Each row is a point on a landscape with many valleys, with its height.
A ball rolls from a point to whichever of its 5 nearest points has the largest drop for the distance, and stops where none of them is lower. Distance is the straight distance between rows; heights are no part of it.
Z_10 height 53.7: [137 114 131 126  87 101 153 152  97 195 206 121]
Z_688 height 14.0: [146 186 136  94 160 133  98 143 181 132 130 157]
Z_914 height 53.8: [115 147 102 128 156 154 125 102 136  44  57 113]
Z_6 height 16.2: [148 165 116  98 143 128  99 143 177 121  97 128]
Z_457 height 14.7: [115 105 110 117 126 144 116 136 143 116  47 112]
Z_686 height 47.0: [113  72 112 146  96 124 163 115  78 129 138 103]
Z_118 height 49.4: [141 181 113  99 146 149 110 119 186  58  74 121]
Z_850 height 41.7: [102  64 116 134 105 129 151 114  92 121 104 115]
Z_221 height 37.6: [151 172 136 161 161 131 122  81 134  75 149 125]
Z_192 height 41.6: [140 164 106 118 153 150 101 107 158  79  80 116]
Z_505 height 76.7: [ 95  30 121 152 133 127 184 106  76  43  69 175]
Z_692 height 10.7: [160 214 145 105 161 134 115 124 180 105 143 152]
Z_565 height 54.7: [ 96  91 110 137 140 145 136 105 105  64  59 134]
Z_503 height 19.5: [137 142 155 103 123 110 112 176 135 199 177 155]
Z_927 height 31.5: [123 109 110  96 103 133 107 166 144 149  53 106]
Z_844 height 15.1: [135 151 119 117 138 128 106 137 165 124 109 119]
Z_325 height 10.6: [141 161 170 136 148 108 111 142 142 159 186 148]
Z_973 height 58.8: [124 124 124 179 138 131 133  95 107  96 144 116]
Z_183 height 16.4: [128 177 173  70 156 137  95 170 160 214 162 188]
Z_782 height 14.8: [146 218 169 102 168 131 117 130 172 125 162 179]
Z_524 height 20.3: [119 103 110 118  97 123 129 154 129 153 116 108]
Z_127 height 53.9: [121 113 121 164 126 140 125  99 112  98 123 113]
Z_754 height 39.7: [128  83 107 112  83 108 174 152  97 186 167  94]
Z_991 height 51.0: [128 142 138 162 131 118 124 104 120 127 162 121]
Z_521 height 19.6: [132 118 124 107  94 110 120 176 134 187 157 124]
Z_775 height 27.6: [133 109 129 134 104 119 117 143 121 162 148 113]
Z_433 height 47.4: [103  45 108 119  97 136 185 115  82 117  81 128]
Z_935 height 28.7: [113  92 117 125 116 142 136 127 122 112  68 114]
Z_30 height 11.9: [142 186 163 110 163 124 108 142 159 153 175 172]
Z_867 height 26.1: [126  91 107 118  87 115 143 151 112 170 130  97]
Z_710 height 63.6: [ 98  73 116 143 125 146 155 105  95  71  56 133]
Z_320 height 34.3: [117  67 104  91  76 120 171 157 105 175  89  86]
Z_251 height 21.4: [143 145 154 122 128 112 111 152 136 174 182 150]
Z_763 height 17.2: [136 154 159 101 138 117  95 161 151 189 169 158]
Z_88 height 53.6: [ 91  53 112 137 105 134 164 118  79  87  75 141]
Z_479 height 51.9: [116  95 128 181 114 127 156  91  70 108 169 117]
Z_538 height 15.2: [147 183 156  96 159 126  98 154 176 155 151 170]
Z_864 height 16.1: [133 166 157  72 157 127  84 173 168 193 139 181]
Z_476 height 57.5: [102  86 119 156 123 151 154  94  88  81 101 120]
Z_51 height 16.0: [133 207 169  80 173 136 105 144 170 167 161 189]
Z_50 height 13.8: [128 118 119  80  94 110 108 183 142 181 119 119]
Z_450 height 29.9: [152 187 149 140 159 125 118 103 148 103 168 132]
Z_743 height 37.0: [119 134 106 124 142 148 119 115 151  85  60 109]
Z_109 height 24.2: [129 141 104 104 132 132  95 164 167 131  62 114]
Z_134 height 51.4: [131 124 136 155 107 113 139 129 115 159 183 121]
Z_817 height 17.0: [111  82 125 172 133 138 152  88  76  87 143 130]
Z_392 height 40.1: [121  99 119 151 103 124 147 122 104 137 138 105]
Z_600 height 32.6: [142 115 134 113  92  99 136 166 115 196 185 125]
Z_527 height 7.5: [135 140 126  90 122 120  84 169 165 156 102 127]
Z_758 height 28.5: [143 159 134 148 146 118 113 120 145 127 153 128]
Z_237 height 41.3: [112  58 107 122  87 124 178 126  80 150 118 104]
Z_137 height 45.1: [125 124 111 143 140 143 123 102 121  85  92 113]
Z_155 height 58.7: [134 138 141 184 151 133 126  78 110  89 159 115]
Z_871 height 36.0: [110  77 116 139 103 144 144 124 103 123  88 107]
Z_719 height 62.1: [124 104 134 167 104 115 146 110  93 144 181 112]
Z_898 height 68.9: [144 129 147 171 127 108 128 110 114 134 185 121]
Z_227 height 27.3: [138 141 140 131 134 116 112 140 139 149 159 133]
Z_672 height 40.8: [133 141 127 153 138 123 122 114 127 109 128 117]
Z_387 height 22.6: [150 205 147 140 165 135 123  95 158  80 155 140]
Z_711 height 12.3: [142 173 124  89 149 125  91 167 185 153 105 152]
Z_709 height 58.5: [113 119 102 153 148 149 145  89 111  57  92 127]
Z_892 height 57.4: [128 126 136 202 143 133 151  72  84 100 181 118]
Z_206 height 39.8: [125  78 113 131  81 118 171 129  89 167 161  95]
Z_895 height 34.5: [146 180 121 122 154 140 115 100 158  72 110 120]

Two balls start at each pair of points below. Name the first point that both come to, or write none.
Z_206, Z_521 => Z_50
Z_864, Z_600 => Z_527
Z_505, Z_565 => Z_935
Z_710, Z_320 => none
Z_221, Z_895 => none

For each start below, name the point where the ball stops.
Z_914 => Z_457
Z_538 => Z_325
Z_137 => Z_457
Z_686 => Z_457
Z_775 => Z_527
Z_850 => Z_457
Z_10 => Z_527
Z_155 => Z_692
Z_192 => Z_527
Z_118 => Z_527
